Each row is a point on a landscape with many peaks, with its height.
A climber steps from a point to the highest of its 5 nearest points, and stops where none of them is higher. Distance is the straight distance between rows; heights are no part of it.
j_534 height 6.47: [137 125 119 103 119  94  93 145 127]
j_391 height 7.41: [139  80 130 104  99 158 141  57  93]
j_160 height 5.36: [163 106 156 145 139 181 157 151 150]
j_785 height 2.32: [147  96 123 122 104 171 150  62 101]
j_741 height 5.49: [153 106 147 116 123 130 129 158 137]
j_714 height 3.19: [ 80 172 121 150 153  80 120 161 172]
j_515 height 7.66: [140 112 152 143 133 163 162 122 106]
j_60 height 7.26: [117 181  95 148 146 137 106 157 162]
j_803 height 6.96: [121 104 149 136 122 131 146 105  72]
j_804 height 7.28: [148 144  99 121 125 122  97 154 147]
j_594 height 7.44: [120 110 150  86 113  64 107 146 103]
j_367 height 5.70: [127  86 137 114 109 125 143  62  64]
j_332 height 5.64: [127 121 127  96 109  75  98 147 118]
j_365 height 4.06: [119 103 169 120 123 102 142 122  66]
j_887 height 3.20: [162 107 115 135 117 217 164  71 132]
j_227 height 3.70: [154 111 131 151 127 200 168  94 122]
j_616 height 6.43: [167 129 113 122 126 136 102 164 155]
j_657 height 0.95: [155 103 120 128 114 190 160  67 112]
j_783 height 3.80: [145 105 126 135 119 180 166  81 104]
j_163 height 5.63: [156 115 142 113 113 122 119 155 137]
j_152 height 6.52: [154 104 157 140 135 167 159 140 134]
j_142 height 4.01: [ 80 175 118 153 161  99 121 161 181]
j_100 height 7.07: [131 109 146 142 130 151 158 105  90]
j_5 height 5.37: [107 172  96 142 143 111 106 149 146]
j_637 height 5.89: [136  89 131 126 110 144 145  68  74]
j_56 height 2.67: [101 165 125 150 174 111 116 169 222]
j_461 height 1.02: [ 95 159  99 113 123  60  91 132 113]
j_73 height 5.20: [175 108 142 141 131 168 134 165 164]
j_797 height 6.10: [121  99 147 136 118 113 148  94  53]
j_62 height 2.88: [147  80 131  95 103 167 146  55 106]
j_755 height 6.71: [136  74 151  80  90 153 142  45  93]
j_398 height 1.29: [ 72 169 113 138 145  57 116 145 135]
j_526 height 5.98: [152 157  95 135 132 146  99 156 156]
j_780 height 5.96: [137 103 165 128 133 136 150 141 114]
j_168 height 3.18: [ 94 177 120 158 169 114 117 175 205]
j_737 height 3.38: [121 103 174 103 116  90 125 147  90]
j_251 height 3.47: [154 112 123 148 128 213 165  88 127]
j_394 height 5.38: [132  75 144  91  98 137 140  46  80]
j_753 height 5.10: [101 182 102 156 150 120 111 158 170]
j_598 height 4.45: [112 189 101 154 163 145 114 167 178]
j_472 height 3.62: [ 81 177 106 142 144  77 111 147 142]
j_864 height 6.41: [152 118 127 119 119 124 110 157 146]
j_667 height 4.39: [113 135 115  96 106  54  84 136 110]
j_722 height 0.13: [ 62 170 108 132 141  40 110 140 124]
j_704 height 4.94: [ 93 185 109 152 150 103 113 157 161]
j_836 height 5.93: [146 109 161 132 130 148 149 150 129]
j_235 height 4.77: [ 89 181 107 141 146  90 106 152 152]
j_979 height 5.14: [121 130 115  96 113  68  93 138 118]
j_569 height 2.78: [123 102 172 114 127 109 140 144  89]
j_196 height 6.01: [166 143 100 130 131 154 104 155 166]
j_638 height 5.26: [131 107 151  93 114  82 109 151 114]
j_792 height 4.48: [137 108 144 102 119 105 117 151 125]
j_857 height 5.47: [178 120 126 131 131 165 115 164 173]
j_217 height 3.94: [ 93 181 120 151 164 112 120 166 184]
j_643 height 4.75: [145 111 135 151 125 186 169 100 112]
j_400 height 5.21: [108 166  93 131 130  96 102 143 136]
j_891 height 3.28: [161 117 122 157 125 223 167  88 133]
j_126 height 6.42: [139 108 135 136 122 167 157  87  95]
j_712 height 0.88: [ 82 168 104 131 130  69 103 140 128]

Where does a climber stop that starts at each point below?
j_657: j_515
j_722: j_60
j_857: j_804
j_803: j_515
j_741: j_804
j_168: j_60
j_251: j_515
